The views of a scene show one set of named points, each view turned or mirrored, and shifted as a whole, with a little noise and some points left out.
In the rows, zero is written as 128.

Scene 1
View 1
nofe: [203 129 141  95 105 189 141  56  94 125 120 102 145  83 113  76 127 132
 144 131  81 180 102]
tivu: [156 166 132 103 151 163 132  87 108 112 124 134 121 131 119  83  77 137
 159  87 138 104  72]
Zafe: [132 103 108  83 145 135 115 109 127 106  80 196 126 173  87 110 107 129
  90  62 123 122  86]
Deva: [166 113 159  53 162 182 139 135 133  84 146 157 128  74 102 137  93 126
 122  81 112 126  66]
kizor: [142 163 150  90 158 165 106 104 117  88 139 139 130 135 137  89  74 128
 129  85 143 111  66]
Toz: [178  98 140  59 139 175 139 112 125 100 119 158 130  90  89 115 115 130
 109  89  95 148  83]
rirov: [186  89 133  76 115 165 115  85 116 109 100 142 158  98  97  87 144 124
  88 122  73 195 118]
tupo: [146 131 128  95 137 148 105  88 116 106 107 149 140 145 123  85 110 132
 107  94 117 138  94]
Zifan: [152  91 155  43 148 164  94 140 143  71 125 167 144 101 102 130 126 120
  59  83  97 163  88]
tudav: [160 130 124  94 142 152 124  87 115 106 103 153 130 137 105  89 103 135
 125  88 116 133  89]
piga: [144 103 106  91 136 137 115  95 126 109  80 181 130 160  93  96 120 124
  92  86 104 139  97]
Pilel: [168 142 167  75 134 179  95 106 118  92 147 106 155  82 139  86 107 122
 101 120 101 175  90]
nabid: [182 117 121  91 121 164 148  68 104 120 103 139 127 112  93  94 119 132
 146 103  96 148  94]
Zel: [167 172 110 121 137 162 168  55  88 139 106 132 113 141 109  72  79 148
 198  93 133 101  76]
Poki: [122 172 136 104 169 150 115 114 119  96 131 155 116 160 133  91  60 137
 150  61 166  73  54]
lak: [192  98 117  73 123 178 162  84 114 118  96 154 131  93  78 110 125 137
 135 100  82 157  96]
Tasa: [134 109 152  61 143 148  64 128 139  74 118 151 157 140 132  95 117 120
  51 102 106 168  93]
Ril: [148 144 161  83 140 160  76 104 122  85 143 116 158 113 150  73 105 122
  96 117 109 164  88]
timo: [142 146 113 128 123 127  82  52 101 116  89 136 142 192 132  36 112 128
 109 115 114 154 115]
gisa: [146 156 126 108 143 153 114  80 112 107 115 133 134 152 126  66  91 133
 134  95 130 126  88]
Zedim: [168  79 145  57 131 160 100 114 135  88 109 168 147  98 100 116 136 121
  63  99  76 181 106]
ragum: [186  98 162  50 126 183 107 105 118  89 131 128 161  63 112 103 131 120
  86 121  71 196 105]
View 2
piga: [161 107 125 102 150 173 125 139 117 101 134 109 155 180 140 119 140 147
 110 110 124 122 146]
Tasa: [114  69  96  91 146 172 130 118 142 101 179 112 142 115 160 125 126 179
 107  54 138 121 166]
kizor: [107  90 103 154 154 127 118 173 142  92 180 132 135 127 164 131 117 132
 104  98 135 177  99]
Pilel: [ 90  42  90 111 142 122 162 147 163  95 200 119 101 132 173 152 134 131
  69  57 129 117 119]
tudav: [138  93 119 127 150 138 133 160 133  96 154 114 136 172 143 130 134 132
  97 110 119 140 114]
gisa: [138 103 113 141 155 131 126 183 127  76 166 121 123 157 146 119 122 112
  96 108 130 153 118]
ragum: [103  27 104  77 132 134 174 121 175 116 187 103 116 146 161 164 157 160
  69  54 114  93 120]
Zafe: [166 112 131 110 149 175 113 134 111 112 128 117 179 168 140 113 132 166
 123 121 125 141 144]
tupo: [139  94 110 121 155 145 132 156 129  85 161 116 128 156 148 122 128 129
  98  92 126 135 133]
Zedim: [130  47 112  64 131 164 157 101 151 127 159 107 147 152 151 150 151 182
  89  64 120  89 146]
Deva: [105  60 119 123 132 123 139 134 171 150 165 128 173 138 171 168 141 171
  98 106 117 162  60]
Zel: [153 111 128 169 150 100 135 206 123  79 146 123 116 203 137 122 137  78
  90 147 112 163  74]
nabid: [143  75 127 113 142 125 161 156 144 104 149 106 119 203 133 148 159 116
  78 115 104 114 105]
Ril: [103  64  88 118 143 136 144 152 148  83 196 117 112 122 161 132 124 135
  83  51 138 136 134]
Zifan: [116  57 112  78 133 169 141  99 161 140 165 113 166 125 162 151 138 196
 102  62 123 118 133]
tivu: [129 100 119 152 149 117 127 186 135  91 163 125 134 162 153 128 129 110
  96 121 119 167  85]
nofe: [125  46 117 115 142  95 183 170 158  86 177 107  81 193 139 155 161  99
  52  86 107  97 100]
timo: [156 110 108 123 166 149 135 181 104  36 157 106  94 177 132  95 130 101
  95  87 130 118 175]
Poki: [121 126 113 181 153 132  93 185 132  92 163 141 162 131 167 116 103 125
 121 133 136 210  88]
lak: [137  55 123  87 132 141 163 125 155 129 152 110 135 178 142 157 160 152
  85  93 108 102 110]
Toz: [127  58 121  97 132 138 153 125 161 132 155 115 149 171 152 159 152 159
  87  99 112 124  97]
rirov: [136  53 118  75 138 144 176 127 147 106 161  94 112 179 141 150 161 145
  73  68 113  78 142]
View 3
tivu: [128 100 152 106 127 134 142 176 110 122 114 111 140  76 130 161 117 112
 109 155 110 139  63]
ragum: [141 166 125  70 142 164 124 134 103 156 111 157 185 158  72 123 155 101
 114 161 181  92 126]
Toz: [129 128 117  84 121 154 124 140  96 151 106 119 155 130  97 132 147 120
 138 138 156 124 116]
Tasa: [154 162 109 107 108 177 145 150 123 107 125 190 182 115  90 122 124  86
 123 116 111  87 152]
timo: [172 120 196 114 138 194 122 190 116 133 127 124 179  54 111 146 133  49
  95 119  64  97 112]
Deva: [111 133  90  89 110 120 147 135 102 131 101 140 131 137 118 144 127 145
 141 148 163 140  96]
Zel: [135  69 185 108 134 132 121 199 102 140 102  54 119  35 150 175 126 103
 113 134  78 161  45]
kizor: [128 125 138 117 114 123 162 172 121 103 124 146 142  89 128 162 100 107
 107 151 101 124  83]
gisa: [142 115 163 110 131 153 137 176 115 122 118 119 149  75 119 156 123  94
 108 142  89 122  89]
Zedim: [148 156 112  81 116 185 115 127  99 153 105 155 178 141  76 109 158 103
 141 121 152 104 157]
nabid: [141 110 163  80 143 163 106 160  93 167 104  90 154  95 106 140 156  99
 119 137 141 135  95]
rirov: [158 151 147  76 141 186 104 149  92 171 108 130 188 124  73 119 171  82
 121 129 153 104 133]
tudav: [143 115 149 102 123 158 126 163 105 138 111 118 149  88 118 141 140 101
 120 130 108 131  98]
lak: [138 131 127  73 130 169 106 142  92 169 100 114 164 125  94 125 163 108
 137 133 160 125 122]
nofe: [142 133 187  66 174 158 110 171  91 176 108 103 180 116  86 143 160  82
  89 181 166 109  77]
Zafe: [147 109 114 113  84 181 115 148 115 122 103 118 148  78 122 133 129 114
 154  75  82 139 139]
Zifan: [140 153  84  93 105 170 136 123 108 130 110 169 167 138  89 117 136 118
 141 120 146 109 150]
Ril: [143 155 139 105 133 155 151 158 119 118 124 177 174 117  97 139 122  82
  89 163 121  87 105]
piga: [155 113 135 106 106 195 110 152 107 137 104 118 157  81 110 125 140  96
 143  86  90 130 140]
View 4
Zel: [141 139 143 147 127 205 114 157 122 119  73 128 104 101 120  88 102 212
  26 130  68 105 144]
nofe: [127 112 131 109 119 189 142 134 148  95 106  90  97 180 146  67 122 188
 105 133 110 143 103]
piga: [ 87 181 144 123 150 153 148 153  93 123 105 152 107 103 147 149 115 156
  91 167 152 114 130]
rirov: [ 90 143 138  99 132 157 159 128 126  97 120 108 101 168 162 114 131 150
 136 156 156 149 105]
kizor: [140 146 154 127 152 129 117 125 101 150 124 124 126 114 118 128 164 194
  35 113  93  89 101]
Zifan: [ 92 169 165  91 152  87 156  91  95 141 142 114 136 130 158 167 197 142
 120 130 147 111  98]
Zafe: [ 87 208 156 133 155 142 153 149  77 145  82 163 131  58 145 172 120 165
  61 159 117  84 156]
Zedim: [ 81 161 152  91 139 129 180 115 113 111 124 110 117 155 174 139 156 136
 150 152 163 129 109]
tupo: [117 151 148 124 147 145 129 142  98 130 123 138 103 126 130 133 132 181
  69 144 131 107 112]
Tasa: [100 162 158 105 156 101 145 116  91 138 156 134 119 135 137 163 180 153
 115 144 175 114  88]
tudav: [114 158 146 129 141 160 138 135 107 124 102 128 112 120 138 128 127 178
  75 138 112 104 127]
lak: [ 86 154 145  98 132 166 174 119 126 107  91 101 122 144 173 113 134 156
 128 145 118 126 124]
nabid: [112 147 136 117 122 189 155 145 124 108  81 117 107 138 153 104 109 177
  95 145 111 122 126]
gisa: [135 149 145 135 148 154 111 145 105 129 112 130 105 119 121 115 131 196
  45 138 119 104 115]
ragum: [ 99 136 145  91 127 142 165 101 132 105 130  87 112 180 167 106 165 149
 147 131 135 139  91]
Ril: [131 136 150 107 145 123 120 117 114 126 153 119 108 159 127 126 171 178
  86 132 142 115  80]
Deva: [107 155 165  96 133 135 169  94 118 138  96  76 156 119 166 132 176 162
  92 110  72  95 117]
timo: [123 147 131 145 155 165  98 173  99 115 131 169  68 139 110 121  97 188
  55 166 176 125 109]
Pilel: [135 117 146 100 136 131 133 107 124 121 146  92 115 179 136 108 172 178
 103 116 129 127  77]
Poki: [139 169 169 145 159 138 113 130  88 162 102 136 136  70 107 141 150 199
   7 117  73  70 124]
View 5
tupo: [ 89 138 111 120 114 148 150 133 153 130 152 108 111 134 165 160 129 115
  91 149 150 106 148]
Poki: [ 95 184 120 104  92 175 112 149 175 146 154 147  91 136 193 193 102  74
 132 130  85 124 140]
Ril: [101 113 124 136  97 139 156 121 119 138 153  84 120 175 168 136 158 137
 116 152 117 106 132]
Pilel: [115 102 131 155  86 132 161 126 117 155 165  63 133 166 164 137 170 150
 119 134 125  99 130]
Zedim: [129 125 136 148  93 113 167 150 136 126 107  65 176 151 136 130 145 143
  91 162 196 118 178]
tivu: [ 96 156 113 124 104 153 136 149 175 134 156 114 113 116 170 179 121 109
 111 126 141 109 146]
rirov: [106 100 114 150 107 120 171 140 145 130 141  55 155 126 140 137 151 159
  81 144 204 102 158]
nabid: [105 133 105 158 105 144 159 154 178 139 169  82 125  93 160 174 130 138
 101 107 188  99 150]
gisa: [ 77 142 103 117 111 156 143 132 165 142 167 114  92 129 178 173 125 105
 106 132 131 105 127]
Zel: [ 79 151  90 142 109 171 139 145 207 146 205 118  79  78 189 205 109 109
 116  87 148  95 122]
timo: [ 36 117  89  95 133 153 161 107 158 116 162 120  79 124 158 149 128 117
  65 157 172  86 125]
Deva: [163 162 143 167  71 142 132 178 158 158 134  79 160 141 171 173 130 121
 146 122 125 135 170]
Zafe: [ 91 178 122  99 115 147 139 149 182 118 104 128 139 121 147 171  93  96
  86 162 171 121 188]
ragum: [139 101 131 171  86 118 171 146 125 141 141  38 162 152 150 135 170 163
 105 137 170 115 155]
Toz: [139 136 127 157  91 128 151 165 163 142 137  71 160 126 155 157 133 139
 114 125 169 118 175]
nofe: [105  89 109 175  94 133 172 132 164 150 197  54 121 109 167 159 164 166
 107  94 179  89 123]
lak: [126 129 122 163  97 128 159 160 168 139 133  66 160 114 148 157 136 143
 100 124 194 116 175]
piga: [ 88 150 103 111 121 139 152 145 174 117 122 111 132 119 143 162 111 113
  80 155 192 109 175]
kizor: [101 153 125 124  93 159 129 140 149 149 161 115 107 155 180 170 131 103
 131 134  97 113 135]
Zifan: [147 143 148 136  87 120 153 157 131 136  99  74 176 170 147 137 141 129
 110 166 158 128 187]

Which points are out of place in each view (at most two, in the order of its rows)? Write - if all are in place.
view 1 => lak
view 2 => -
view 3 => Zel
view 4 => Zifan, Zafe
view 5 => tivu
